Each row is a point on a tangle of strands that fork and nearly touch. The rows are in no order.
In the rows, 128 means zero.
Points whose rows are less than 214 apart are linked; no others are. Some points are linked to none.
dodi: [135 126 139 132 140 126 184 107 108 138  81 123 136 154 180 102 142 110
 140 120 110  90 144  89  92 179 171 159 171 139 154 112 176 103 121 106
 103 158 103 110 174  87 146 142  76 170 130 162 155 118  88 168  90 141
 211 161 136 109 131 158 124  89 131 163 145 168]
dabe: [141 117 145 171 125 133 142 147 141 132 107 138 137 118 179 110 153 134
 155 159 126  99 128 122  58 127 154 154 156 113 125 135 176 109 134 118
  92 167  97 114 174 107 147 147 117 140 111 161 134 117  62 113  82 119
 167 149 140 103 154 129 159  92 100 156 154 159]
Tuse: [ 96 126 141 127 119 129  97 125 159 136 146  88 144 152  95 138 128 176
 113 163 141 157 107 156 170 106 107 167 110 142 111 158 118 121 124  88
 115  90 150 153 115 133 103 126 120 113 112 108  85 132 149 120 128 133
  89 134 127 111  86 126  98 139 133  88 164 121]
Geno: [112 138 141 140 134 149 104 160  98 137 171 120 167 134 130 167 223 110
 113  69  98 138 119 161 121 157 123  87 110  97 186  78 112 125 152 115
 162 129 123 136  98 137  98  95 148 103  95  92 126 197 109 163 121 137
  45 108  84 138 142 100 188 123 128 111  59  54]
Mezis: [128 156  97 132 107  93 117 125  91 130  96 108 162 147 147  95 158 136
 121 168 109 103 132 171 141 155 173 140 184 111 126 139 151  60 123  80
  76 145 132 154 133 107  78 181  77 126 105  79 134 164  92 162 142 139
 173 182 154 131 103 134 143 110 120 107 122 172]
leso: [155 138  78 159  75 129 123 192 154 117 147 113 158  91 155 117 151 147
 126 137 105  82 123 172  96  76 133 122 128 119 103 177 106  62 102 175
 126 125 131 140 142 150 142 132 128 115 134 146 140 117 113 107 134 125
 131 175 146 129 140 108 147 126  80 134 125 143]
kurom: [114 112 120 115 121 144  86 155 136 141 158 127 132 149 119  95 120 143
  94  78 120 169  92 149 130 149 111 126 118  90  97 149  85 114 191 100
 110 109 161 159 114 168  85  97 127  65 139  96 116 192 125 162 165 102
  74 129 126 152 161 157 200 153 143 104 117  91]
zapi: [127 130 126 126 125 102  92 159 103 144 151 141 154  65 120 151 144 125
 184 185 130 130 125 182 147  84 159 126 123 117 119  75  99 167 161  85
 130 164  95 143 158 129  74 131 163 104 128  76 102 181  68  96 124 138
  86 141 125 119 101 115  92 114 115 114  87 149]
favem: [137 113 143 202 134 137 121 152 139 129 121 153 142 124 148 126 168 144
 141 170 117 145 116 111  66 140 119 118 148  78 138 137 195 168 118 134
 101 174 105  90 169 125 145 151 127 114  98 145 136 108  58  92  87 108
 126 104 120 103 161 119 207  76  96 146 140 106]
firul: [107 110 149 110 112 151  97 170 161 152 190 132 125  83 115 134 107 161
 139 108 134 123 118 177 135  51 112 158  70 160  79 132  43 124 158 115
 162  92 129 147 128 166 115  73 190  90 142 142  88 143 135  87 126 116
  53 145 120 135 133 125  81 182 132 125 126 121]
Tes: [105 116 177 165 127 160 171 112 131 114 112 102 140 208 179 110 115 166
 115 107 153 113 133  87  78 161 134 186 155 117 108 167 191 127  98  88
  94 107 122  93 116  97 154 125 111 153 123 195  99  68 148 150 128 117
 205 101 146  94 128 145 168 148 143 167 185 134]
Mel: [125 114 169 167  96 179 150 124 147 110 121  94 161 214 152 134 153 143
 101  80 130 126 120  96  91 156 122 158 165 108 155 167 159  98 121  92
 120 107 117 116 136 101 157  80  87 139 134 179 117 129 132 174 117 128
 157 124 129 108 149 154 182 121 110 136 165 101]
zit: [131  80 181 164 119 160 162 144 188 126 116 133 134 101 141 174 113 130
 151 120 109 165 141 104  77 111  79 125  84 141 134 166 126 120  92 149
 154 139 131 120 175 162 185 106 124 138 120 191 124  77  93  92 100 117
  95 103  98 104 181 137 131 102 109 175 179 120]
pugug: [102 145 126 146 144 126  95 133  76 149 162 148 154 134 143 147 195 123
 127 112 123 125 122 146 122 160 142 123 122  96 143  73 107 151 143 112
 138 123 125 128  82 113  90 131 160  94  86  98 102 177 122 130 138 120
  81  79  99 129 118  89 187 149 166 123  75  60]
lezos: [109 154 116  98 147  87 148  87  39 125 104 131 146 141 163 140 166 108
 131 113 132  92 155 127 150 179 169 117 144 149 136  63 129 121  97 117
 147 119 127 132  65  82  89 151 146 159  77 109 127 154 165 169 156 149
 158 106 124 143  91 104 134 154 204 137  83 121]
repok: [ 51  98 137 155 207 130  90  83 130 162 117 144  90 172 111  60 120 126
 116 163 126 120 108 127 117 192  99 163  90 146 131 134 173 161 120 108
 107 122 184 103 100 134 129 201 110 109 109 130 110 112 155 123 154  87
 123  97 112 104 102 119 145 155 159 121 171 115]
vimev: [ 62 108 157 136 176 139 141  82 107 146  87 119 137 170 138 104 121 133
 133 139 113 103 138 125 127 190 113 164 104 172 115 133 154 100  78  89
 138 106 167 122  91 122 131 187 123 148  85 159 119 103 172 130 143 100
 137 106 112 111  93 126 125 166 190 153 181 118]
numet: [ 85 124 111 178 145 179 131 149 175 128 143 102  95 158 115  49 174 113
  84 103 106  59  98 143  94 133 109 145 107 167 177 174 151  49 136 167
 142 102 148  91 100 129 177 160 116 127 139 212 155  89 162 128  82  66
 147 153 130 118 143 129 123 161 106 108 170 106]
gis: [ 99 117 191 108 128 149 147  93 140 133 126  73 158 177 106 180 101 168
 132 137 141 176 132 141 169 124 111 165 106 168 122 138 105 117 106  58
 153  88 155 163 115 126 114  94 110 152 121 130  88 128 160 138 124 158
 110 137 114 114  82 152  56 138 150 103 183 137]
Lupu: [116 112 129 107 125 159 105 130 152 139 151 107 131 167  93 118 134 111
  80  64 114 156  96 147 151 153  97 123 107 120 162 139  92  88 181 106
 144  99 161 152 106 149 120  98 101  96 153 100 123 177 144 187 142 119
  75 142 113 165 151 149 140 144 133  92 113  86]
zama: [134 123 166 139 124 106 121 120 131 135 114 180  94 102 146 147  42 173
 175 154 185 175 136  93 116  80 139 146 144  91  49 141 140 223 122 116
  82 177 105 134 151 126 104 137 170 114 124 114 102  88 102  57 152 123
 130  61 162 110 143 133 160 118 118 138 161 150]
Vosem: [120 167  98 124 169 113 117 128  98 139 129 138  97 115 132  92 191  94
 136 181 127  54 139 132 121 134 173 148 141 155 196  75 158 153 153 152
 128 136  90  97 150  64 141 183 136 141 133 121 149 143 118 131  61 133
 169 147 120 117  94 106  81 114 128 104  87 144]
zov: [143  79 152 117 129 148 130 153 168 152 140 175 107  83 122 129  95  95
 155  71 121 153 112 126  82 125 117 106  95  93  96 126  85 136 190 134
 133 163 120 137 167 190 127  86 157  92 161 117 140 155  82 115 138 106
  80 118 109 160 200 160 150 120 107 141 105 130]
rova: [126 121  95  90 136 142 113 117 158 139 140 129  75 122 103  71  62 127
 101 114 162  97 120 128 135  91 133 157 112 170  86 150  98 127 183 155
 116  98 145 118 114 135 120 133 150 115 196 142 121 107 177 122 134 117
 166 146 161 150 136 146  73 207 130 112 150 169]
gasan: [ 76 142 111 129 162 109  85 126 110 143 137  96 162 131  76 152 200 128
 104 143 109 133 116 187 193 140  93  92  90 157 179 126 135 117  95 130
 158 109 190 139  66 125 105 164 104 121  73  79 123 151 156 141 150 127
  43 123 108 123  65  85 105 121 145  87 110  90]
bul: [157 150  93 112  96  92 124 115 117  95 106 106 153 141 118  98  67 154
  90 159 117 186 119 125 182 156 138  98 191  80 110 176 164 128 125 101
  61 135 149 153 140 151  93 162  47 115 148  66 145 128 111 163 210 121
 185 150 165 139 124 163 177  84  94 113 133 179]
Mib: [177 144  91  97  68 128 124 159 172 105 126 126 108  69 116 117  67 124
 132 124 152 127 141 146 149  53 149 115 132 124  95 158  83 103 185 153
  95 141 118 148 174 143 119  94 143 112 193  92 157 131 101 118 134 158
 163 182 170 153 160 150  87 117  72 114 115 196]
Fareb: [149 115 117 131  84 147 109 161 145 125 153 129 135 154 142 101  87 160
  89  71 140 139 107 132  95 118 113 132 130  89  66 180  79 101 154 141
 106  99 144 147  85 167 114  79 148  94 142 145 112 138 157 128 177 110
 101 123 144 158 179 146 209 182 124 133 137 101]
gez: [127 102 145 137 158 141 119 108 156 131 126 135 106 127  80 151 140  83
 123 135 110 186 125  89 142 165  81  90 103 107 197 114 169 181 134 151
 158 147 136 111 158 133 173 131  88 126 134 117 152 133 121 140 100 121
  81 101  88 116 140 127 142  69 116 122 123  84]
fira: [ 79 125 115 161 194 127  71 108 135 160 141 138  93 171  92  79 170 121
 106 186 132 113  98 128 132 181 115 153 111 129 175 123 181 173 143 132
 104 122 156  85 108 107 128 195 112  90 119 115 130 136 126 116 106  96
 107  95 115 105 116 106 141 116 141  82 133  94]
Nudad: [158 126 115 122  85 137 139 143 191 115 129 141  90  80 120 153  64 145
 130 131 161 137 139 112 128  44 111 116 114 130  90 164 107 154 132 188
 112 139 112 132 158 137 158 100 154 127 166 143 143  79 125  80 125 143
 142 117 168 140 164 135  98 135  85 135 155 165]
loze: [ 90 129 114 164 158 145 122 130 118 148 117 151 111 185 158  62 202  96
  91  95 110  70 101 116  68 217 139 128 144 118 188 134 171  86 147 134
  98 136 133  94 114 101 147 162  88 114 134 147 158 150 108 176 102  79
 156 126 123 135 159 130 199 118 119 128 128  92]
buvi: [155 126 138 128 163 125 153 100 113 131 118 180  66 141 150 101  98 109
 121 105 148 126 122  46  86 177 131 128 156  91 139 112 188 222 140 159
 107 160  96  77 140 112 169 128 122 149 142 152 144 102 120 137 110 118
 180  80 134 129 157 136 177 115 132 159 122 123]
makub: [144 144 158 149  96 156 114 164 121 118 173  94 172 142 119 196 209 133
 130 101 122 119 139 144 127  96 103 111 117 128 179 112 115 121 116 139
 182  92 105 129 111 126 149  59 171 125 104 155 109 162 130 139  98 147
  60 119 101 120 131  97 143 125 120 113  89  52]
zisok: [167 110 127 105 155 113 159 100 112 133  95 183  81 106 150  95  80  81
 145  89 121 143 123  86  94 181 147 106 147  91 104  91 142 163 166 133
 107 182 118 118 165 148 120 126 117 130 158 114 169 145 101 149 147 122
 170 117 127 158 172 165 156 119 131 169  96 164]
Dag: [122 114  78  86 176 123 113  98 157 139 131 138  57 104  77  60  70  93
 110 149 140 119 124 130 160 116 112 140 102 179 133 131 117 141 163 174
 132 115 160 120 133 136 142 168 118 115 184 115 147 116 160 116 129 115
 155 156 134 146 118 139  64 153 127 103 141 172]
todas: [134  86 151 141 116 168 135 172 172 143 157 137 123 107 130 125 147 111
 141  59 106 123 111 150  67 110 113 136  93 118 135 134  81  81 171 141
 156 129 119 146 167 180 151  77 153  98 164 159 126 162  85 135 104 107
  67 155 101 149 206 142 153 133 104 144 117 115]
vaku: [129 154 117 155 132  87 135 130 121 113 118 114 164  80 132 163 140 154
 159 223 121 101 153 153 152  87 138 139 118 161  92 135 148 138  46 140
 142 136 124 129 147 127 138 174 138 162  85 130 113  85 116  67 120 140
 130 146 131  87  77  88  82 113 127 143 139 156]
guso: [144 116 144 120 115  96 150 109 119 124  98 170 136  93 144 159  27 163
 169 162 146 192 145 110 130 111 143 115 138  96  50 140 126 171  95 103
  92 178 131 150 155 152  97 141 138 128 113  86 118  92 105  88 195 135
 133  97 140 120 138 158 160 102 117 152 163 164]
zetu: [134 120 135 168 119 142 137 129 103 124 142 161 136 173 168 132 178 127
 112  77 116 129 109  81  80 190 114 108 168  68 143 109 161 146 101 150
 121 135 109  98 102 123 159 121 130 122  88 159 145 127 134 150 136 114
 116  67 114 134 165 109 250 119 148 166 109  44]
sarov: [150 171 101 164  92 114 132 167 122  97 133 112 162  87 152 138 161 160
 138 178 127  66 143 139 120  69 134 133 145 137 106 162 130 107  55 179
 133 106 109 120 123 108 147 147 158 147  89 180 123  76 147  85 115 151
 155 149 153 103  88  80 106 140 114 138 132 130]
funa: [136 118 122 170 143 131 132 146 133 136 138 151 134 121 121 140 177  96
 137 137  93 145 116 102 107 166 103  84 133  89 167  98 169 164 115 164
 151 149 121  99 142 137 171 148 114 117 110 142 162 124  94 117 100 110
  90  95  96 123 163 112 193  79 118 141 104  73]
Tiko: [ 74 107 145 110 144 186 120  97 163 140 146  89 102 193  68 115 148  96
  93  59 105 142 107 135 169 165  81 130  77 164 203 136 120  70 164 109
 169  87 180 124 105 121 137 113  93 126 160 143 139 145 187 193 114 113
  96 135 107 146 131 138  86 151 135  94 146 101]
nupo: [122 129 115 134 144 119  98 174 116 154 178 136 149  68 124 132 195 107
 166 173  99  83 144 211 136 102 152 115  95 143 168  90 110 135 149 128
 154 147 113 137 156 122  97 136 154 117 122  94 121 176  75 118 107 129
  88 164 108 112  89  96  81 112  97 123  67 133]
miru: [160 121 128  89 117 143 125 126 180 131 120 126  82 126 101  93  52 115
 124 111 161 165 123 114 144  99 137 148 153 125 141 150 118 151 217 109
  81 149 118 135 177 137 113 103  93 113 206  95 153 140  87 149 129 145
 186 164 158 150 163 193  81 106  79 103 128 202]
bibup: [160  99 138 122 124 129 150 134 131 129 120 186 106  84 137 112  82  92
 143  72 110 181 120 101  82 165 125  66 138  53  79 114 124 159 171 144
 108 192 126 123 151 177 106 113 135 110 153 108 154 140  90 131 167 106
 111  96 122 161 198 170 208 110 115 154  96 125]
fego: [134 133 110 138 144 122 147  98 120 109  95 122 105 157 147  93  95 131
 109 151 155 109 140  65 119 146 129 147 155 133 112 143 184 176  94 158
 102 118 131  92 115  99 152 159 112 164 122 164 131  73 161 118 124 122
 200 102 146 110 114 128 135 132 138 160 157 140]
zuze: [123 108 108 107 130 115 126 131 125 130 120 128 166 105 117 127 105 115
 122  99 103 144 125 161 160 131  95 106  83 155  92 143  83  73 100 134
 163 106 180 161  86 184 117 139 125 129 114 114 129 129 155 133 189 119
  99 150 120 153 118 123 120 162 160 142 135 126]
Gul: [142 145 104 109  94 161 129 134 175 115 154  89  90 146 101  95 107 137
  83  97 148 117 124 132 144  85 129 156 133 154 118 155  98  80 172 140
 125  84 125 121 116 126 132  91 142 131 194 157 123 119 182 147 105 143
 172 161 153 145 128 155  74 183 108  98 141 150]
sika: [167 145  97 133  65 112 136 141 102  85 121 102 194 153 145 160 136 155
 100 110 104 154 135 128 155 129 120  94 185  83 113 161 127  89  70 132
 118 118 134 148  79 138 123 118  90 135  90 114 144 118 155 160 177 139
 133 140 144 144 123 123 202 117 131 146 118  99]
zoru: [139 111 145 108 144  99 102 125 119 144 135 198  86  84 115 143  62 135
 179 145 174 165 122  88 124  97 128 114 116  88  79  87 120 248 152 145
 130 167 102 112 133 143 107 124 198  99 139 110 109 112 124  55 140 122
  87  55 123 120 140 116 154 134 140 143 116 115]
madiz: [132 117 147 127 175 134  93 118 139 153 125 180  42 134 141  53  77 136
 149 152 184  98 106 106  81 113 159 182 132 128  96 112 152 211 194 125
  87 151 103  80 132 115 116 137 176 109 161 151 103 104 115  84 100 101
 165  92 151 120 145 135 125 168 124 117 143 173]
fefu: [124 125 146  77 145 115  88 137 117 152 153 128 117  88  99 150 101 133
 161 141 149 158 111 175 176  88 152 151 107 146 116  75  75 162 200  64
 133 136 112 154 147 130  69  98 159  98 145  63  98 184 106 118 123 139
  85 160 123 136 111 144  55 134 132  86 105 160]
Sobis: [128 155 137 187 106 174  85 172 170 118 181 105 113 174 113 103 182 168
  88 118 161  98 101 127  97  76 112 172 133 108 154 162 133 119 164 140
 111  88 106 104 116 111 148  82 159 102 135 173  99 122 139 104  75 133
 110 129 139 108 151 114 165 162  89  91 132  75]
Buk: [142 110 124 113 117  99 166  95 137 113  74 137 131 112 149 129  19 147
 118 145 146 156 147 111 140 127 124 118 136 132  47 187 132 125  67 137
  92 134 169 142 128 145 128 146  99 145 131 115 127  69 149 118 217 130
 186 130 164 125 129 153 147 137 119 161 177 185]
kofef: [171 138 166 127  91 165 171 135 120 100 158 112 146 129 141 206 170 129
 142  76 147 123 152  87 120  98 113 103 135 130 159 103 106 151 104 157
 193  98  72 120 121 109 164  39 177 171 118 181 125 128 156 131  82 155
 100  96 106 132 143  99 109 139 143 156  98  73]
Tinen: [134 125 131 114 148 153 134 113 171 117 145 114  91 117  69 152 141  74
 118 126 112 145 136 114 161 126  84 102  92 162 215 108 139 147 157 167
 182 129 128 124 150 127 190 116 105 139 167 130 152 124 141 145  74 135
  89 136 102 131 133 127  57 100 124 111 116 117]
foza: [148 143 117 116  98 156 106 137 184 124 155  96 102 162  94  97 135 136
  81 121 144 138 115 127 141  87 126 153 148 138 172 157 120 111 198 123
 107  98 107 120 159 116 127  98 105 118 199 130 125 145 127 159  90 147
 156 175 142 141 148 154  88 129  77  89 129 143]
naf: [168 161  73 119  94  95 118 106 116  77 107 102 134 151  99 147  91 154
  73 181 151 161 128  82 198 125 106  89 189  98 145 165 175 187  84 166
 104 109 111 123 108 106 149 138  72 158 125 107 144  97 174 139 161 167
 180 108 161 117  89 112 146  92 114 111 123 114]
fesu: [156 136 125 120  82 135 110 122 146  85 127  89 159 168  96 178  95 155
  89 136 133 189 134  96 181 121  93  86 159  85 129 175 137 152 104 134
 119  99 135 138 107 135 145 102  85 126 136 106 123 112 157 141 160 153
 118 108 143 122 116 125 156 115 112 113 134  95]
dus: [175 146 109 101 100  97 126 116 119  99 111 138 120 124  97 137  67 103
 111 147 136 206 130  91 176 136 130  64 182  63 129 137 156 194 160 138
  88 170 113 134 165 147 106 121  83 128 164  68 170 142 108 149 168 146
 160 124 149 146 141 156 169  74  83 126  96 156]
Dob: [ 94 150  90 150 175 124  99 133 111 145 138 145  92 139 120  73 202  89
  99 145 115  68 115 131 122 174 137 121 119 150 209 106 171 131 139 167
 133 124 124  79 115  85 168 194 109 118 125 127 172 140 141 149  84  97
 136 114 122 131 123 101 131 114 136  93 109  99]
gulit: [145 143 138 144 103 102 122 159  89 127 128 134 163  72 141 169 133 163
 198 177 124 175 125 157 140  74 163  96 152  76  84 104 121 160 132  78
 108 198  89 157 165 134  61 137 167 125 109  79 117 148  51  97 132 144
  94 123 134 113 125 124 140  84 106 134  97 149]
dide: [159 162 117 142  83 145  81 160 151 113 173 120 117 149 106 143 134 173
  95 145 177 128 116 112 123  70 118 148 154  88 120 145 121 176 148 147
 101  92  96 111 116 102 132  84 161 102 144 139 107 121 147 103  96 145
 110 104 157 129 132 104 150 148 103 106 117  93]
lape: [117 148 124 140 159  88 128 104 109 133  93 139 132  94 144 131  88 172
 168 225 142 110 138 155 139 107 153 176 130 164  53 144 133 130  65 106
 101 157 130 147 146 133 115 195 136 146  92 118  99  85 111  61 154 133
 144 136 150  90  76 105  86 127 144 139 172 185]
Dep: [160 166 111 138 108 134 104 154  89 121 160 133 125 129 132 132 196 120
 140 141 146 104 123 117 117 119 168 110 186  65 170  88 149 160 173 124
  95 145  77 109 152  79 104 112 150 113 128 109 136 175  80 148  87 154
 141 130 134 121 133 111 160  95 105 104  63 110]
mebom: [118 114 115 100 183 118 105  96 171 141 128 134  62  96  62  94  99 103
 130 178 129 135 127 129 165 106 121 149  99 175 188 102 141 175 159 150
 144 141 138 116 179 119 159 163 113 137 167 110 146 111 133 108  98 127
 138 151 113 119 114 140  43 102 119  97 137 166]
bizop: [ 93 109 143 102 197 119 170  80 111 167  89 144  94 145 149  93 137  77
 155 117 101  91 142 119 105 199 167 153 112 179 160  73 142 105 129 105
 144 158 124 117 171 108 145 165 100 160 145 142 146 138 116 150  90 126
 175 151 116 125 125 151  66 118 155 145 135 168]
Sibab: [137 112 143 112 109 127 185 126 109 114 109 134 132 100 172 142  88 125
 158  92 131 107 164 112  97 103 141 132 102 172  57 134  84  68  76 143
 156 119 127 142 122 152 144 111 172 169 126 182 129  86 145  92 149 138
 156 134 138 131 128 134  83 171 163 187 153 161]
Dakod: [136 140  67 108 134  81 117 125  90 114 135 146 147  85 118 132 120 115
 125 143 109 130 137 147 164 127 108  76 103 132 100 110 111 148  86 180
 165 118 148 141  71 159 120 168 139 126  99  99 146 118 168 104 173 120
 107 112 116 148  97  92 144 153 158 137  99 115]
gino: [124 102 165  93 156 126 132 115 116 158 141 175 110 111 133 159 110 127
 171 106 153 139 123 117 116 126 126 140 100 116 109  68  91 199 150 116
 152 119 104 127 121 146 115  93 186 120 136 126  96 146 138  92 126 126
  88  78 100 142 134 117 121 158 176 148  99 116]
Patub: [169 152  82 152 114 127  68 164 132 111 167 133 121 105  95 135 151 137
 110 169 145 153 112 116 152  98 122  97 158  71 140 125 138 203 166 165
 112 134 102 109 127 124 125 111 149  92 146  96 134 152 113 103 105 129
  95  98 133 120 135  90 163 108 100  89  75  88]
pebut: [129 126 142 121 148 111 129 109  75 135 130 161 130 139 159 134 131 138
 144 110 143 134 132 119 107 152 154 146 142 104  91  73 113 160 125 112
 125 129 109 128  94 118  92 130 170 117 102 116 114 141 137 120 148 128
 124  82 122 142 124 112 159 156 183 152 104 111]
nela: [ 98  67 196 157 148 160 131 124 166 143 128 155 128 148 134 137  92 149
 147 116 132 166 124 105  71 147  79 150  82 117  86 149 125 141 117 105
 133 130 155 125 129 165 150 131 123 110 112 170  92 101 118 104 133  99
  91  87  94 119 169 135 172 140 135 153 189  99]
Kitez: [110 114  95 103 182  94 169  90 104 127  82 131 111 108 143  99  98  83
 146 158  98 103 157 124 138 168 148 123 112 191 125 109 134  99  91 138
 147 149 155 128 152 125 151 181  94 177 123 129 148 111 143 136 135 121
 175 156 118 126 101 140  70 115 153 148 145 170]
tigun: [136 128 154 104  68 133 132 162 140 141 166 135 132  85 149 159  88 169
 155  99 171 109 142 146 110  45 137 149 103 147  35 136  44 116 146 115
 139 100 107 147 125 136 110  58 217 106 149 143  83 127 139  84 134 145
 113 129 158 133 128 131  75 187 126 132 133 148]
dar: [ 55 121 149 112 177 135 158  82  98 148 111  99 133 151 129 138 149 112
 136 113 112 112 141 129 154 170 120 141  81 191 155 102 128  93  85  99
 182 104 170 130  74 115 125 158 126 166  94 151 125 127 194 139 125 117
 126 119  94 117  84 118  65 175 192 129 156 115]
Sunez: [170 136 151 105  93  90 187 106  69 108  95 131 188 114 179 197 121 137
 168 130 118 154 173 108 121 127 152 111 161 118  90  98 122 108  68 108
 142 145 108 151 127 117 113 104 136 183  79 120 118 111 111 137 152 167
 134 126 135 133 109 121 140 107 167 187 125 145]
munas: [143 158  88 144 123  95 105 126 135 116 100 107 141 135 132  97 111 144
 122 198 136 128 122 148 152 130 165 141 189 110 121 165 170 120 130  91
  51 162 124 143 176 122  84 181  67 133 145  84 134 133  73 133 141 141
 190 176 163 108 107 144 130  78  78  98 139 196]
funem: [ 95 131 124 189 120 152 136 148 132 120 113 110 145 211 171  80 208 135
  94  97 116  66  92 129  72 182 123 151 166 121 170 170 171  53 113 119
 101 123 138 101 102 101 158 147  89 123  95 178 133 131 132 167 111  92
 156 140 131 103 165 135 215 119 104 136 153  81]
Fafez: [155 110 142 145 116 146 131 153 183 129 140 151 100  65 108 155 107 118
 141 145 131 138 139 121 116  73 102 103  93 120 122 133 116 181 125 197
 159 136 114 114 155 154 174 117 159 121 151 152 142  88 109  72 113 128
 101 102 117 127 162 106 114 113  94 142 126 126]
nal: [123  91 115 116 157 109 157 105 139 135  78 149 125 112 146  78  60 104
 136 130 100 137 142 140 107 173 125 127 113 148  88 156 132  89 115 125
 105 154 175 138 145 165 129 176  80 129 131 125 142 100 112 136 178 105
 169 160 133 133 141 166 134 123 128 158 170 185]
ludom: [104 153 153  90 145 144 131 118  94 154 153 122 116 136 149 115 188 102
 131  80 133  66 131 158 118 142 182 152 125 167 170  64  80  90 177  97
 150 105 107 130 127  86  94 101 170 126 148 118 119 188 145 172  94 146
 150 142 110 144 108 123  61 180 158 104  77 140]
Sikob: [153 160  47 110 133  70 130 124 108  86 100 135 124  78  90 125  84 119
 103 204 120 153 135 114 194 116 104  61 138 123 124 138 152 174  81 209
 134 135 146 130 104 147 145 178 106 146 117  93 161  94 168 110 168 133
 148 111 134 131  96 103 134  94 125 120 108 129]
fubu: [137 104  97  76 136 107 136 116 117 128 114 157 121  92 104 104  39 110
 128  91 122 158 116 142 156 134 108 107  89 133  43 138  67 106 148 136
 133 123 176 158 105 177  99 122 138  97 151  87 131 145 154 131 203 116
 120 148 130 180 136 169 131 173 154 127 124 160]
mutoz: [138 124 157 107  76 120 159 139 122 127 127 129 140 108 170 174  66 181
 157 111 154 120 154 129 111  70 153 162 117 150  23 161  72  80  94 101
 112 122 133 166 129 139 105  87 179 143 131 149 102 100 135  92 158 157
 145 148 164 136 129 144  80 160 137 154 174 174]
numo: [153 158 120 157  81 135 131 148  80 104 140 125 172 184 166 155 190 163
  99  81 130 111 128  89  99 153 133 125 185  78 150 131 143 107  86 133
 115 103 106 121  71 101 130 102 142 133  63 161 126 118 155 147 142 136
 137 102 136 135 132 100 229 141 149 154 115  58]
kesan: [146 116 187  99 110 127 171 109 118 115  99 112 177 151 150 204 110 128
 145 112 119 175 153 111 133 136 126 125 133 128 119 111 118 110  83  84
 157 127 123 166 128 129 120  77 112 167 109 119 114 137 126 149 135 160
 117 129 110 138 115 140 105 106 157 150 143 131]
mimev: [135 140 126 174 110 137 118 175 169 129 144 123 128  90 143 106 168 140
 148 167 120  72 135 165  75  76 155 159 132 126 130 160 131  85 146 137
 101 142 106 117 183 128 144 144 143 126 145 157 121 118  69  95  78 136
 139 175 140 108 147 118 108 112  73 121 141 164]
norul: [151 130 160 120 108 155 178 108 107  97 118 114 128 161 143 186 137 122
 124  73 140 122 150  52 129 135 109 108 147 133 150 118 139 152  82 157
 171  93  97 108 104 110 189  78 145 183 103 200 143  93 173 135  99 150
 148  74 124 128 125 118 123 140 178 165 119  73]
pov: [103 119 117 144 185 122  74 134 154 160 180 135 101  71  77  95 163  96
 149 194 102 100 114 199 137 105 121 139  80 171 181 101 134 148 155 164
 153 138 131 108 164 125 148 179 129  98 148 106 140 139 100 100  85  94
  78 152 111 123 111 104  60  98 108  96 111 142]
resu: [105 153 101 114 144  85 120 116 112 125 102  88 176 119 111 161 181 129
 136 167  97 133 137 200 190 140 124 108 115 168 160 117 140  92  69 108
 154 128 166 169  94 126 103 155  84 155  82  78 127 149 134 140 141 144
 102 168 122 124  50 107  85  93 140  99 127 141]
gikol: [124 157 138 163  93 174 121 150 176 107 175  75 126 153  84 156 204 125
  98 121 138 111 129 123 137  72 104 131 121 142 202 145 139 104 134 166
 178  80  95  95 120 102 180  94 147 119 137 178 113 115 159 129  49 134
 100 134 113 108 128 121 102 137  88  91 117  60]
Dilos: [125 118 179 103 113 136 184 111 105 129  82  90 181 167 164 185 155 114
 137  69  90 139 154 140 132 166 138 136 123 174 144 123 107  26  94  65
 162 116 145 175 114 131 116  76  92 161 107 143 133 153 122 188 131 154
 146 168 114 140 114 161  83 124 160 143 149 148]
rup: [109 140 141 118 113 143 168 121 111 129  84  92 168 172 165 148 204  96
 120  72  82  94 138 146 124 174 158 123 147 165 206 125 132  16 115  93
 148 132 123 145 133  93 129 106  72 159 119 139 161 170 110 206 116 146
 146 178 113 131 134 149 112  94 132 128 133 132]
mip: [105 112 134  94 157 116  71 123 145 161 142 107 129 117  79 129  81 155
 130 157 132 190  88 171 192 114 118 155 108 141 104 129  96 147 177  58
 105 126 166 162 133 149  68 125 118  81 137  58  90 171 114 135 144 122
  67 154 126 136 108 154  88 109 131  78 144 156]
Fedab: [ 63 123 127 101 165 144 150  81 102 134  99  92 111 181  84 130 149  94
 108  81 104 114 130 119 185 187 101 103  79 184 201 108 136  99 113 114
 174  77 180 120  67 109 139 156 101 165 121 136 158 128 223 179 143 109
 118 108 106 122  77 117  80 169 169 100 142  90]
nure: [121 185  92 107 130  75 129 111  57 122  99 112 169 126 141 141 173 128
 125 175 123 103 141 164 174 149 186 121 159 145 140  90 133 102  99  94
 117 137 122 162 103  84  78 161 110 144  81  64 111 172 127 147 136 160
 153 153 132 122  67 110 105 115 152 110  96 159]
lapir: [151 126 123 124  83 111 188 141  83 113 116 137 177 100 195 147 140 121
 155  82 110  86 168 125  96 125 153 113 144 149  87 126  91  56  69 148
 157 126 118 140 116 135 137 120 160 167  94 166 129 105 131 131 156 139
 154 149 131 145 127 111 130 142 153 194 109 135]

A fork is a point with three links. Follow the links from the first point to the second and name the forks in between, in order.
miru; bizop: mebom, funa, dabe
nela; zapi: mebom
leso; Dakod: dabe, funa
fego; Tiko: Dob
Kitez; kesan: dabe, funa, mebom, zapi
resu; bizop: nure, pebut

A fork is a point with three links, a tip a point with one. Leave the first point through the second and follow the links. Name the first fork or tip that comes.
Tes; fego: todas
vimev; dar: Fareb
Dag; rova: nela
numo; sika: fubu
kurom; Lupu: Dob
zoru; zama: dabe
Nudad; Mib: mebom
bizop; Kitez: pebut
